Each row is a point on a landscape with many valleys, with its height.
From any point a ball rolls to the lowest of the 2 points nearest to it. It stops when none of these is lower. Distance is the straight distance between rows; heights are no part of it.
segab height 580: [ 20 -16  16  14 -22 -29  -1 -19  30 -16   0  13  11   6   4  13  10  27
 -21  15 -11  21   3  -2  -1  -8  11 -20  -3 -51   0 -22  10 -29 -18  41
  27   5  15 -20  28 -29  -6  -6  -4 -13  -5   2 -19]
gupi height 197: [ 11  24 -14  13 -27   0  10  27 -22   7 -33  31  -5   4  40 -11  22  13
  39  15  -2  -4  -2  27 -18   0 -18   6  10   3 -21 -18 -31 -46 -40  -9
 -10  15  -4  23   1  -7  15  -3   8 -26 -26  32  41]
kubav height 289: [  1 -59 -10 -13 -17  20  -5   1 -15 -29  -2  -6  40 -14 -33  21  -6  26
 -24 -11  13  14 -10 -13 -20  39   1  22 -31 -29 -12  -5  12 -28 -27  -3
 -50   2 -13  -8  -3  26  22  -2   6  -8  -3 -16 -39]
pilor height 532: [-20  16  36  23  12 -10  -4 -15  26   9   2  42 -15  -4  10   8   7  25
 -20  61  29  -5   8 -22 -29 -61   6  17 -18  10 -18   3  33   5  18  -8
  33  -8  17  12  23  -2  -3  -7  -9  22  -9   6  43]
Vepu height 514: [  4 -24   2 -20  11  -7   7 -25  -9 -14   1  -3  14   9  -5 -23 -30  -8
   1 -11  -6  -8  24  -6  12  17   1   2   5  -6  10   8   8  -6   7   0
   0  -1  23 -17 -25 -12 -15  -3  -2   5  22  -8 -47]
benod height 230: [-21 -30   0   3  13  21 -18  -6   2 -10  35 -23  40 -16 -17   2  28 -23
  21  -8   6  -3  -9   3 -27 -28   6  25 -52   6 -40 -14  20  17 -23  11
 -25 -22 -21  -7 -18  27  33  27  14   1  16   9   8]
nodad height 485: [-24   7  -6  32 -15  17  -7 -12   3   2  -3  23   4 -27  -9  25  22  -5
   8  23  12  -4 -16   0 -20 -40   0  -6 -42  18 -35  -4  -8   4 -27   3
  -3   0 -23  19  17   9  10  -8  -4  -2 -11  31  33]
Vef height 892: [ 19  21  -4 -16 -25   2  12   6  -4  -1 -19 -26  13  23   8 -30 -51  -8
 -17  -6 -12   6  -4  26  31   8  20 -17  31  14  39  -7 -16   6  33  -4
  17 -18   9 -11 -24 -10 -25  13 -20  11  -3  11 -36]
nofel height 309: [  3 -42   5   8  18 -20   3 -23  31   6   7  -8  11   2 -24 -13  34  14
 -37  29   6  37  56 -50 -41  29 -20  25  13 -15  -7  26  29  -7  13   4
  11  10  -8 -20  33   7   6 -10  16  14 -14 -37  -4]
pazo height 265: [-13   7  28  16  15   3  -4 -24   6  27 -13  47  -6  -3  11  13  33  12
  25  19  19 -24  21  -9   1 -34   0  10 -15   3 -15  -8  -8 -12 -19  11
  -2  29  17  15  20  -2 -25 -40  13 -16  21 -14  12]
vez height 657: [ 18  23 -22   3 -29  16   9  28 -32  -4 -25  -3  -9   5  14  14   1  17
  14 -19 -15  21  -5  19   0  30 -22   9  33 -16  15 -16 -13 -23  -6   3
 -12  35 -27  15  40   5  15   9  -1 -15  -8   4   9]
gudum height 483: [  4  -5  -3 -17  17  32  -9  26 -14  -3   6 -48   4   4 -24 -13 -22 -28
 -29 -30  21 -15 -14  -6  -6  32 -13  34  23  42   2   4  -9   0  -3 -35
 -20  10 -25  26  -1   4  23  18   3  11   5   3   6]
nesar height 501: [-28   8  12  17  26  31 -18  -2   8  12  26  30 -16 -16  -1  26  37 -11
   0  27  26 -15 -18 -14 -13 -54  12   8 -45  28 -44  -5  -4  31 -18  -1
  -8   2  -7  19  -7  18   9  -5   7  -3  -1  -9  37]
tili height 428: [ 23  -4   7 -14  35  -1 -16  12  -1  -5  13  -9  12   8   5 -17 -14 -39
  -1 -13  14 -39 -29  16   8 -16  -7  18   6  34 -31  -1 -10   6 -13 -17
  -2 -17  18  14 -39  -1  21  24  24  -4  38 -13  -3]
Zaram height 322: [-14   4   1  24  21  -5   3 -35  19  10  -6  25  21  29 -34  18  41  10
  10  14 -25  10  24 -16   3  17   8   7 -29 -46  28  -6 -10   4 -24  31
   2  30 -25 -15  21 -15 -27 -26   2  -6  10 -48 -24]
Vegor height 907: [-31  27   0  12 -14 -15  25  -4  20 -11  20  -8 -15   8 -15 -13 -24  -7
  -2  26 -14  37   7  -8  12  16  11 -35   1 -11  34  10  -2  41  26   7
  23 -23 -31 -19 -15 -11 -26  26   2  30 -15  13  -9]
Bik height 576: [  0  26  10   4 -11  -4  -4  27   8  23 -16  -2 -25  -9  27  -1 -11  -2
 -25  -7   5 -17  -4  -3  34 -22  15 -18   3  21  14   3 -15 -16  18 -11
  40  12  32   8   0  -6 -16 -27 -17 -13  -3   6   2]
nabok height 736: [ -5   2  11   8   3 -10  15 -38  13  -7 -28  43  18  30   7  -9   8   3
  51  50  -1 -11  37  -1 -18  -5  -2  -2 -23 -15 -11  -1   6 -26 -33   6
  -5 -15  -4  -5 -24 -37 -11   3  27   2  11  13  13]
mupud height 779: [ -8 -18  11 -21  45 -10 -10  -4  27   4  39 -26  19  19 -19 -28  -4 -36
 -32  -1  29  -6  23 -14 -20 -13  -1  23   7  18 -16  19  40  43  16 -19
  17 -17   4  -3   5   6  -5  14   9  33  22  -7  -2]
lozup height 412: [-19  24   7  42  -3  -4   5 -39  23 -10   1  33   1   4 -28  21  19  22
  15  47 -13  20  13 -22 -29   0   7 -13 -30 -32   5  -1  13  14 -15  17
   9   8 -29  -4  12 -20 -14  -2  -5  23 -10  -5   7]
zuga height 878: [ 13  33   3 -19  10  -6  18  -8 -20  24 -17 -21  37  46   9 -35 -33 -27
  17  -5   2  -2  16  29  10  -9   1 -13  34  13  38   3   4  17  15  -6
  16   3  -1  12  -2 -24 -35   0  -8  19  13  25 -32]
mip height 182: [-12  27  -8  14 -30  -3 -16   7  20   1  -1  27 -65 -11  42  10   5  15
 -16  29  13 -18  11 -19   6  -7 -14 -25  -1   0 -25   5 -31  -7  21 -18
  31 -11  -8  11  -2   3  -7 -22  -6  14 -37  -1  34]
koni height 466: [ 23   7  15 -13  24  -1 -14  15 -18   9 -14  23  11  17  14 -10   1 -34
  31  -4   9 -41 -39  31   5 -46  16  10 -11  30 -19 -14 -12 -20 -39 -13
   3 -10  28  23 -41   4  -1   1  20 -12  28  -3   6]
zaf height 336: [ -8 -21 -18  -1  -2 -10  22 -26  15  -6  12   1   2   4   0  -6  24  18
 -12  14   0  19  56 -43 -14  40 -26  -4  16 -24   5  16  -6   2  10   9
  -4   5  -9 -21  -4 -21  -8   5   8  17  -3 -28 -13]
Depo height 487: [ 14  -1   5  -2  20  14   5  -5  -9  -8  17  -1  13  -7 -27  16 -14 -17
  32 -30 -15  -8 -19  38  21 -40  38   4 -17   5  17 -25  17   6 -19  21
  29   8  15  -3 -10  29 -24 -23  -8  -5  27   3 -40]
feb height 358: [-23 -33 -22  -6 -16  -4  12 -22  -2 -24  10  -4   3 -16   4  -7  -7  26
 -19   4  -5  28  27 -38  -9  55 -16 -20  -1 -44  -7  18  -8  -2  24  -9
 -37 -18  -7 -22 -25  -2   4  19  -2  13 -24 -25 -21]
Tomi height 842: [-31  47  -7   8  19   9   2   3  13  -4  22 -34   0  12 -27 -11 -15 -25
   4  -9  -3  17 -15   4  -3   0  11  -9   9  43  17  -1  -8  56  30  -3
  10 -31 -32  -6 -20 -19 -11  43   4  22  -4   8  31]
bapa height 679: [  6  17  -1  -7  -6  -5   1  22 -46 -15 -36   4  -7  24  -5  12  14  11
  40 -21 -33  24  -9  30 -16  40 -14  -8  42 -33  45 -12 -13 -13 -23   0
 -30  36 -26  13   7  -6   2  -7   3 -30 -28 -16   1]
raz height 376: [-31 -14  -5 -15   6 -16   2 -36  18 -27  -6  41 -26   6  38  -5   3  17
  22  35  -3  -8  40 -38  -3  -3   5 -31 -28 -18 -18  16   0  13   3  -3
   5 -36   4 -14 -36 -22 -15  -7   6   4 -25 -27  10]
Sido height 700: [  9  24  13  -8   4 -15  24  -6 -29   4 -38  12  12  49 -24  -3  -1  -3
  37  -8 -17  24  10  23 -12  16 -14  -6  50 -30  55 -13   9 -16 -15   9
  -7  45 -23  13  16 -27 -24  -1  15 -17   3   3  -5]
big height 307: [ 20  19 -20   5 -10   9  -5  42   5  26  -5   1 -40 -11  42   2  24  12
  15 -11   3 -36  -2  -6  17  36 -34  10  33  -1  -4  25 -40 -26  19 -14
   5  33  17  14  -5   5   3 -18  -4 -13  -9 -14  29]
Lokun height 338: [ 16   6 -12  -6   9   4   2   7   8  15   9  -4 -26  -5  21  -8  19   2
   1 -20   6 -25  30 -15   8  40 -37  32  47   9  13  28 -17  -1  35  -6
  12  34  13   6  -1  11 -17 -29   4  11   7 -33  15]
milop height 311: [ 23  -6   8  24 -28  -5   4  15  26  31   1  -2  -9  -9   5  -3  27  31
 -16  -4 -18  24   5 -10  -1   5 -19  -5  18 -25   3   1   1 -38  -2  14
  20  48 -10 -12  68  18  -3  -9  -7 -32  -3  -6  -4]
mosob height 405: [ -7  37  -2 -23  17 -17   4   7  -9  10  -4  -3 -33  25  24 -15   0 -21
  52   8   2 -26  12  15   9  20 -14   3  37   8  17  17 -31  11  18 -21
   2  -1  -1  12 -26 -14 -42  -4   2  16  -6 -14  15]
ran height 542: [ 30 -51  16  -6   8  -8   1 -14  10 -28   4 -13   9   0 -19   4 -12  15
 -26 -23 -15   4  14 -21  -3   5   9  -6  29 -24   0   1  29 -19   0  17
  -6  10  43 -27   7  -5   9 -14 -14   5  12 -16 -48]
zad height 536: [ 23 -11  23 -10  42 -16 -11  13  11   8  39 -18 -15  -7  -4 -17 -10 -24
 -19 -21  12 -12 -13   8  26 -48  26  -7   7  25  -8  13  37  28  13  -3
  33 -13  55 -10  16  21  -6 -18 -21   2  22   4  -6]
sesug height 123: [  8 -55  -9  -8  17 -15 -11   6   6 -33  20   1  -2 -31 -10   7  -2  19
 -30 -16  -3  12 -11 -25   2  -5  15 -20  -8 -20 -40  15  20  -3   0   3
 -27 -29  50 -38 -12  22  40  -5 -21  -2 -17  -3  -3]
puz height 811: [-14  17   1  -6  10   0  -2  30   9  26  19 -32 -15 -12  -7 -14  -6 -22
 -34 -11   4  -3  -3  -8  16   1   9  16  15  22  11  17   6  27  16 -14
  35  11   9   8  17  17   0  13 -13   1   6   5   7]
Demer height 802: [-10  35   5 -15  29   3  -6  20   9  37  23 -21 -13  23   2 -31 -17 -33
 -28 -19  27 -32  -8  -4  25  -9  -4  11  33  37   5  22  -5  33  32 -21
  17   5  30  14 -13  12 -25  -5  -9  12  21 -11  -4]
gofi height 427: [-13  34  -1  52 -14   1   4 -24  -3  -6  -1  18   0  -3 -32  35   6   3
   8  22 -27  30 -19  -1  -5 -19   7 -40 -27 -18  15 -18   7  20 -10  11
 -12  20 -46  10   7 -24  -1 -12  -5  12 -19  21   7]
mezo height 303: [  8   3 -24 -12 -34  12   2  25 -46 -27 -42  14   7  -5   9   8 -27   8
   7  -7  -8  14 -60  30  19   9  20  -3 -28  -1  11  -9 -19 -31  -4   2
 -31  -9   0   4 -28  17  12  14   1 -18 -25  25  -2]
Buko height 375: [  0  -3  -6 -24   5 -23  10 -10   9  -1  -2  15 -37   9  35 -25   8  -1
  30  18   9 -25  33 -26   5  37 -24  12  21  -4  -1  30 -28   5  33 -25
  -7 -23  -1   7 -31 -19 -18  -6  10   6  -1 -45  22]
ded height 554: [ -7   4  35 -18  40 -25 -32  -5  24   5  20  20 -32   3  14   2  -7   1
 -32   9  22 -13   4 -14  11 -49  34 -19   4  19 -20  10  27  33  25  16
  37 -22  42  -8   8   5 -15 -17 -22   5   9  -3  15]
Kat height 294: [-11  28 -43  14 -10  31 -17  22 -21  -2   6   0 -23 -34 -14  29  14  19
  15 -30 -10   8 -25   9  15  43  -8  -4  -3 -16  10   3 -19  14   8  -7
 -29  19 -18 -11  -7  28  11 -19 -11   3 -21 -14  18]
Feva height 569: [ 15 -21  32  -5  19 -33 -23 -14  24 -28  -3   7 -22  -5  14  20   1  -2
  -1   8   4   2  11 -22   1 -39  20 -18   4   3 -26   6  29   0   2  31
  25 -18  55 -35  25  12   9 -36 -22   5   2  -3  14]
pude height 441: [-17  -8 -27   4 -27 -20  12 -16   5  -2  -9  20  -8 -23  33  -6  25  22
  13   8  -6   4  24 -10 -17  27 -23  -8  -6 -19 -36   8 -25 -18  -5   4
 -28 -12   2 -14  -3 -16  18  13   9  -6 -12   6  21]
fel height 901: [-13  16   3  -6 -26 -15  16  13   5  -7  10 -39 -21  -8  -4 -28 -42  -7
 -25   3 -12  25  -4   0  25  14  20 -34  15   9  32  19 -16  30  51   5
  30 -32   9 -23 -12  -6  -6  31 -16  19 -11  10 -16]
Komid height 556: [  2  32  33  19 -21 -42   2 -21  29   4 -16   6  -2  25  10  -7 -22   9
 -15  23  10  -1  20 -13   3 -30   2 -38   6  -9  10   1  18  -8  19  22
  51  -2  15 -16  13 -36 -24 -30   0  21   9  27   1]
favit height 835: [ -1  54 -15  -3   9  15 -12  14 -14   0  12 -20 -37   1 -21 -12  -3 -20
  22 -18 -10  -7 -22  18  -8  28   9 -14  22  24  14   1 -23  37  32 -22
  -8 -35 -35   5 -39 -17 -16  28   4  31 -18  -7  30]
Vike height 751: [-10  -1  16  -5  29  -8  -3 -34  17 -10  -2  29  13  11   4 -10  -5 -13
  36  25   8 -19  25   2  -5 -36  22  -3 -32  -3 -17 -12  27   2 -11  22
  13 -27  12  -4 -22 -19 -17  -3  12   4  28  12  -1]
Fupez height 720: [  2   1  11  -8   3 -17  27 -25  -9  -8 -30  25  19  37  -4 -11   8  -7
  43  19 -20   7  22  21 -16  22  -7  -1   6 -31  25  -5  -1 -20 -31   8
 -17   8 -14 -11  -3 -29 -14   8  20  -7   2   5 -11]
Pugin height 513: [  7 -10  24   0   3 -16  -9   9  14   5  25 -10   6 -16  -9   4 -14  -8
  -3 -13   1  -4  -7  34  22 -51  39 -16 -11  -1  -3 -21  36   6 -12  22
  43  -3  26  -7  14  14   1 -29 -19   4  24  21 -22]
zemud height 392: [ 15 -25   2  -6  12  -6 -20  18   4 -10  16 -26  16 -11  15 -21 -24 -17
 -30   3  10 -16 -32  11  -4 -14  -4   6  -7  29 -45   6  -5   8  -5  -1
 -16 -41  21  -4 -27  -5  39  47  12   0  16  17   1]
gopa height 516: [  4  -2 -34 -14 -11  38   0  46 -21   1  -1 -33   3 -17   1   4 -30   8
 -27 -27   6  -6 -40   5   3  25 -15  33   1  17   7   3  -8 -21  -1 -23
 -30   5 -11  22  15  24  33  16  -8 -17   1  11   9]
Vom height 820: [-26  40 -14  20  -1   8   1   7  -6  11   9 -18 -27 -21 -13  11   9  -4
  -1 -10 -11  17  -9   8  13   4   7  -9  -2   5  24  -8   4  23   7   0
  11  17 -25   4  20  -2  -1   7  -4  -2  -3   3  13]
fekud height 791: [-26  26   4 -13  34 -14   9 -10  27  23  20 -10  -7  35  -1 -23 -22 -28
 -12  -3  24  -3  30 -16  -3   3 -18  17  22  14  18  20  17  47  35  -7
  24   4   2  12   1 -10 -31  11   7  32  18  -9   1]
Dokek height 596: [ 24  19   8  -2  -9   8   7  -4  21  49  -9 -12  23  19  28 -17  21  -9
  23   3   8  -9   9   7 -22 -10 -34  24  18  20  -4  -8  11 -24 -14  -2
  18  30  -1  40  46  -9  -6   3  11 -18  24  12  16]
kopen height 247: [  8  -2  -9   1 -34  -5   9  13   5  -3  11 -27 -22   3  10  -7   3  30
 -34  -3  -8  20  27 -15  -9  51 -28   8  37 -23   8   4 -11 -10  24   7
  10  30 -25 -11  30   2 -14   1 -25  16 -10 -15 -12]
vogi height 445: [ 17   2   5 -31  15  26  12   3 -27 -15 -14 -22  29  39 -31 -30 -58 -15
  -3 -40   6  -7 -19  22  13  23  19  27  43  36  37   5 -13  -1   8 -38
  -5  13  -6  10 -38  -3 -23  -1  -2  23   2   6 -28]
Pifiv height 451: [-15  -6 -25  -6  16  13   3  -1 -11   0   8 -29   7  -7 -12   1   8 -22
   1 -18   5  -1  -6  -4 -17  27 -29  34   0  13 -17  -1  -6  16  -5 -10
 -21  -9 -27  14  -2   9  22  32  11   1  10  -4  12]
Rodi height 346: [ -1 -32 -13 -19   3  -9  11 -25   7 -30 -27  21 -10   0  21 -10  -8   6
  18  10  -7 -17  12 -28  17  20  -3 -22  -7 -14 -19  20 -20 -15  13 -14
 -24 -27  24 -24 -49 -18   9  -3   7  -6 -10 -16 -10]
bolo height 295: [ -4   6  22  13  27   7   0 -26  -6  28 -11  40   2  16 -18  24  54   1
  37  10   2 -10  26 -11  17 -10   2  19 -27 -12  25   3  -9  -7 -17  13
  -8  38 -10  -1  13  14 -37 -54  11 -14  21 -45 -10]
nasod height 68: [  1 -51 -33 -14  -5  -4  -9  13   4  -7   5  -6 -11 -35 -12  11 -16  30
 -45 -18  22  -8 -30 -24  -1  29  -3   8  -4  -5 -24  24   7  -9  22 -21
 -43 -12  30 -24  -3  13  34   1  -7  -6 -14  -4  -2]
boze height 156: [ -6  27  -1   2  -1   0 -16  24  17  14  28   2 -64 -16  23  -3  -9  -2
 -28  15  10 -12 -12 -17  15  -4   8 -19   2  14  -8  20 -26  24  18 -18
  29 -23  17  -4 -20  10  -7   1   2   4 -19  -4  31]
Nolid height 223: [ 23 -58 -10 -10  -4  21   9 -10  -8 -14  -5  10  36 -16  -6   3   6  21
  17 -20   6 -20  -4   2   3   7  -4  31 -25 -12 -29  -7   2 -21 -37   3
 -42 -12  17   3 -11  24  38   2   2 -24  11  -5 -19]
ruda height 342: [ 26 -59  16 -29   5   6  -9  11  -9 -23  29 -47  33  -9   5 -20 -20  -9
 -24  -9  11   4 -18  22 -25 -26  13  17   3  18 -42 -16  34   2 -11   8
 -17 -29   8   1   3  13  41  32 -17  -5  10  17  -8]
nuz height 306: [  5 -25 -22 -17   6  -5   6  -1 -10 -11  -4  23   1  -5   5   6 -10  -5
   4 -12  -1 -44 -25   1  37  16   3   8 -11   5  -5  29 -25 -15   8 -22
 -17  -9  29  -6 -56   3  16 -14  11 -18 -10  -9   6]
Tafi height 399: [ 13   6   0 -20   1  23   9   5 -35 -24 -30 -14  21  19 -36   1 -33  -8
   6 -33 -20  16 -28  20   5  18  25  13  25   2  49 -10   4  14   4  -8
 -14  14 -13  13   5  -2  -6   6  -5  -5   6  -2 -44]
fele height 461: [-11  23  17  22  24  17  -2 -13 -24 -21   1   3  15  -3 -49  38  -9 -16
  33 -14 -27   8 -28  26   5 -51  47 -25 -30  16  15 -38  14  17 -21  13
  12   6 -19   1  -7  -6 -28 -29  -7  12   1  14 -31]
gagar height 465: [-20   3  -1  19  -2 -11  -5 -13   9   4   0  24  -5 -10  29   0  14  -8
   0  34   1 -16   2  -4 -16 -16 -10  -2 -19  11 -39  -1 -10  -8 -11   0
   0 -20  -5   8  -4 -14  16  18  20   3   5  19  36]
lomo height 865: [  2  15   5  -8  -4   6   8   0   3  17  -5 -47  51  26   0 -30 -28 -26
 -10  -7  12   4   1  29  -7 -14   9  -4  31  32  13 -13  12  25   7  -6
  20 -13  -4  10   8 -13 -20  40   2  11  20  35 -11]
Bidu height 484: [ 14  -6   0 -22  19   5  14 -13 -10   1  -4  -3   3  19 -15 -12 -38 -16
  -9 -29  10 -35   1   5  37  25  -5   9  30  23  40  25  -3  -6  19 -28
   0  19  21   9 -32   0 -34 -22   3   8  12 -10 -25]
Bod height 517: [-46  15  13  15  25  19 -28 -13  14  10  39  47  -2 -12  -2  17  21  18
 -14  55  22   2  -3 -31 -23 -36   7  11 -24  19 -14  11  13  30  -5  -5
  13  -9 -21  10  14  22  -5   6  -3  25 -15 -15  50]
purib height 503: [ 19   5  15  -5   3   0 -14   1   4  11   0 -17  21  11  17 -10  -9 -28
  11   6  14 -21 -23  45  -7 -63  17  -9 -10  30 -15 -33  12  -8 -39   3
  26 -25   8  24 -10  -1   2  14   6  -5  20  36  -3]
gono height 828: [-10  59 -13  25   0  17 -12  27 -24  -2  16 -26 -33 -21 -15  14 -12  -1
   5 -32 -25  16 -22  16   8   7  24 -35  -1  37  11 -23  -4  33  32  -3
  -5 -17 -28   8 -21  -4  -5   3   2   0 -25  11  26]
bise height 396: [-28  -3 -12  21 -24 -21   7 -46  21 -23  -2  43  -7   4   5   0  16  22
   6  44 -13  21  29 -24  -5  15  11 -42 -41 -46 -13   8   2   0  -9  13
  -9 -21 -26 -29 -18 -29  -4  -7   7  16 -19   1  -4]
bes height 264: [ -5  12 -29   6 -17  23  -4   1 -14 -13  -8 -14 -23  -5 -13  19  18  12
   4 -24 -13  12  16   3   2  70 -28   2  24 -26  22   6 -16   6  10  -2
  -9  20 -33  -6   2  16   0  -5  -6  21 -15 -22  -7]
rume height 546: [  0  -4 -14   1 -25  24 -14  36  -9  34   7 -23 -11 -19   3   9  18  21
 -10 -18   1   1 -18  -6  -5   5 -19  23 -11   2   9   1  -5 -17  -6  -7
  -8  27  -9  19  48  49  32   8  -7 -26   0   5   6]
kole height 559: [ 38  35  10  -2 -10  -2 -16  29   3  29 -21 -23   7  15  36 -18 -21 -17
 -16  -9  15 -23  -8  13  37 -48   6 -16  15  32  19  -5   9 -13   3  -4
  31   3  47  33  -5   1 -17  -8 -23 -18  16  22 -15]
zaduk height 261: [  6 -25  -5   0  10  17  -9   4  -8  -7   1  26  10 -25  -1  15   9   0
  14 -13   6 -34 -33  20  19 -16  10   6 -45   6 -26   2 -13 -12 -33  -7
 -16  -2  28  -7 -33  20  30  -8   5 -25   4  -5  -2]
Soni height 636: [ -2  19 -30  -7 -42   2  13  17 -31 -15 -10 -17  -1   2   7  11 -22  16
  -4 -12  -4  35 -22  15 -12  38 -16  -5   7  -5   0 -15 -14  -4  -1   4
 -39  -7 -34   4  23  -2  10  32  -5  -2  -9  23 -12]
novik height 331: [-27 -40 -32   3 -23  -8  -3   2  -8 -10   9  14  13 -26  -4  14   9  35
 -23  -4  -3  29   5 -11  -6  34  -2  -1 -26 -40 -23   7   0  -8   6   7
 -65  -1  -7 -32   4  17  12   9   0   3 -10  -9 -21]
risis height 353: [ 12 -27  14  10   6   5   6 -35  19   4   0  -6  41  26 -37  20  34   0
  10   8 -14  21  25  -7 -18  13   0  18 -23 -39  24 -12  17  -5 -42  38
  -4  21 -31   1  31 -12  -7   5   1  -5  20 -14 -36]
pup height 617: [ -2  -4  -7  -8 -27  -7  19   1 -17 -11   1 -25  22  15  -3   6 -25   2
 -35   2 -19  41  -4   9 -11  29  -4  -4  16 -19  18  -9   1   0  17  17
   0  10 -21 -18  31 -14  -4  33  -6   1  -4  18 -46]
Nos height 571: [  7  12  13  -6 -27 -28   1 -14   7  -9 -22   3 -12   4  30  -7 -14  -3
  -5  -4  -6  -2  18   1  25  -5   6 -34   7 -12   9   2 -10 -13  14   4
  32  -9  20 -13 -16 -31 -12 -15  -6  -5  -2  11 -19]
Rumop height 563: [  9 -31  12   4   3 -24   4  -3  14 -15  13  -4  -6 -19   1   1   4  10
 -33  12 -13  18  13 -11   9 -12  19 -18   1 -19  -3   1  32  -2  21  20
  21  -8  30 -27  23  -2  13  -5  -9   4   4  -1 -21]
pino height 120: [-10 -15 -14   0  -3  -9 -17  20  17   0  29   1 -32 -36   3 -13  -8   7
 -36  -4   7 -12 -20 -20  18  14   6 -11 -14   1 -11  36 -12  15  25 -10
 -18 -32  31 -17 -28  21  34  19  -1   5 -20  -4  26]
rumar height 236: [-22  34   7  13   6  16   2  -3   1   8 -11  49 -36   2  22  26  22  17
  10  43  20 -19  18 -10 -11 -42  -7   9   2   4 -20  -9 -26 -13   2   0
  13  29   1  23  10   0 -31 -44   1   9 -18  -7  45]
Lov height 251: [  9   5 -25   0 -44  -9  -1  32 -27  -1 -39  14  -4 -12  47  -1   1  13
   8 -11  -6   0 -25  16  12   2  -1 -17 -14   4  -8 -17 -38 -52 -20 -22
 -26  -6  -3  15  -3   6  27   4   5 -27 -26  40  22]
falu height 851: [-20  10  -2   3   4  13   5  -3 -16 -14   0 -30  29   0 -28  -8 -28 -24
   4 -13 -11  20  -6  24   0  -9  20  -8  -7  24  22 -15  -9  27   8   2
   1 -26 -17 -12 -16 -12  -6  35   4  17   9  21 -10]
tusan height 177: [ -8 -55  -6   1  17   3 -18   0   8 -19  43   5  16 -35 -11   3  14   5
  -4   2  -6  -7  -2  -1  -5 -28   9   2 -34 -13 -44   0  19  12 -21  16
 -26 -30  12 -25 -15  32  39   4  -2   5  10  -5   1]
kek height 598: [ 26 -27  13   0 -33 -15  24 -12   1 -21 -11  -5  20  15   1  -3  -1  21
 -43  -1 -23  25  -5   1   6  16  -7  -2  17 -35  11 -14  -5 -25   1  30
   5  23   3   0  37 -17 -19   6  -4 -18  -5 -11 -47]
kavun height 570: [ 19 -20  18   0  -5  16   0  21   9  37   5 -31  15  -6   4  -2  18  -9
  -7 -18  10 -13   1   0 -12 -17 -28  33  -1  20   2   6  15  -4 -11 -20
  21  21  -9  22  43  24  19   4  -3 -17  15   0  10]
midek height 418: [-21 -19 -15   3   3  17 -16  -5 -17   2  -3 -25  33 -11 -28  24  25  -8
  14 -25  -4  32   5 -11 -32  23 -20  20 -39  -8  -7 -22  15  25 -11  10
 -50 -10 -55   3  10  11  41  27  13   6   4   7  20]
nat height 352: [ 25  -8  -6  -9  -5  11   8   0 -39 -29 -22  13  16   5 -25   1 -37  -9
  21  -8 -24  -4 -37  34  22   1  35   0  -2   5  30 -19  -6 -16  -3   1
  -6  -6  10  -3 -33  10  -3  13   1  -8  -3  14 -26]
siru height 260: [ 39  19 -16  -4 -12  16  -3  53 -19  24 -19  -3 -16  -5  44  -3  12  13
  25   0  -6 -13 -22  12   5   5 -16  22  27  11   5  -3 -27 -38 -18 -20
  -2  28  14  33   9   9  11  -1  -1 -40   0  14  27]
ver height 278: [  9 -13  -8   8 -19 -18  14   1  24  22  10  -9  -2 -15   4 -11  20  22
 -29  10  -5  34  29 -16 -26  30 -27  12  26  -7  -7  20  18 -17  27   6
  12  19 -11  -8  51   7  11   1   8   3 -13  -9   7]
saluk height 533: [ 24 -11  33  -4  -9 -20 -12   2  21  14 -20   0   9  10  39   1   0 -14
   2  -6  12 -27   1   1   6 -55   6 -14   0  15 -13  -7  13 -17 -17  12
  28  -5  38  17  14  -6  -4 -12  -8 -13  23  22  -5]
fira height 766: [-10 -18  13 -10  25 -15  -8 -13  16   8  26   3   9  -6  -4  -4   8 -19
   2   7  17 -14  17  -7 -13 -25   2  20 -11   3 -20  13  30  19  -5  14
  19 -17  18  -7  15   2  -1   0   9   1  22  -5   3]
fome height 386: [ -4 -31   5  11   3  19  -6 -21   9  10   7 -18  45  -2 -50  34  37   6
  22  -2  -4  29   1   0 -29   8   4  13 -50 -23   8 -25  17  22 -41  28
 -26  -1 -52 -12  25  13  22   9   9   2   0 -14 -24]
vese height 284: [ 13 -54  12 -14   1  15  -2   2  -2   7  20 -27  39  -8 -15   2  12  -6
  -7  -5  18  13  -1  11 -36 -10  -5  33 -31  11 -35 -16  29 -11 -30  11
 -27 -16 -13  -2  26  25  37  27   1  -8  12  10  -4]
Kuf height 408: [ 10 -17   2 -11 -11   1  20  -6  -8   5 -20   6   8  -6  23 -10  12   7
  11  -4   1 -11  14  -2   1  22 -32  22  22  -3  -6  -2 -15 -20  -8  -8
 -13  11   6  13   7 -10  12   6   5 -15   7  -8   5]
giz height 327: [-13  11 -14 -11  19  19  -2  19 -36  -2  -9  -2 -15  -8 -28  16  -7  -7
  31 -23 -20  -3 -20  14  12  44  -6  15  14   2  34   9 -17   9   1 -24
 -26   3 -10  -1 -43   9   5  -8  -6  -1 -17 -19   3]
Vel height 544: [ -5  29  20  30 -20  -5   3   0  30   7 -15  18 -21  -1  11  -1  -6  19
 -26  48  20   3  12 -20 -22 -42  -9 -13   3  -1  -2   1  24 -19  19   5
  54   4   7   5  45 -19  -5 -26 -10  11  -8  20  32]
beser height 442: [-14  21   4  40  10  11  -7 -14 -20   0   9   0   9 -21 -53  43  16   7
  22 -17 -28  31 -18   8   4 -31  27 -37 -29  -8  19 -41  29  34 -16   2
 -17   7 -51  15   2 -20  -8 -19  12 -18 -11  -2  -8]
Nuki height 368: [  7  12   0 -13   1  -4  24  13 -32  10 -21  18  -8  10  10  -2  -8 -12
  30  -4   2  -7  -9  25  16  20 -14   4  26   0  25  11 -25 -17   0 -18
  -4  19   6   5 -27   4  -8  -6   0 -18  -3   0   5]
satu height 210: [  3  25  20  15 -22 -11   3  -3  10   0 -27  48 -42   4  37   4  20   6
  -2  14  13 -17  27 -20  17 -13 -11 -14   4 -11 -19 -13 -35 -37   5  -1
  21  26  16   7   2 -11 -18 -50   5  -6 -22 -17  27]

Where does a ball stop that starts at each point below?
Feva: Nolid
falu: gupi
Bik: nasod
nabok: gupi
kavun: nasod
Zaram: nasod
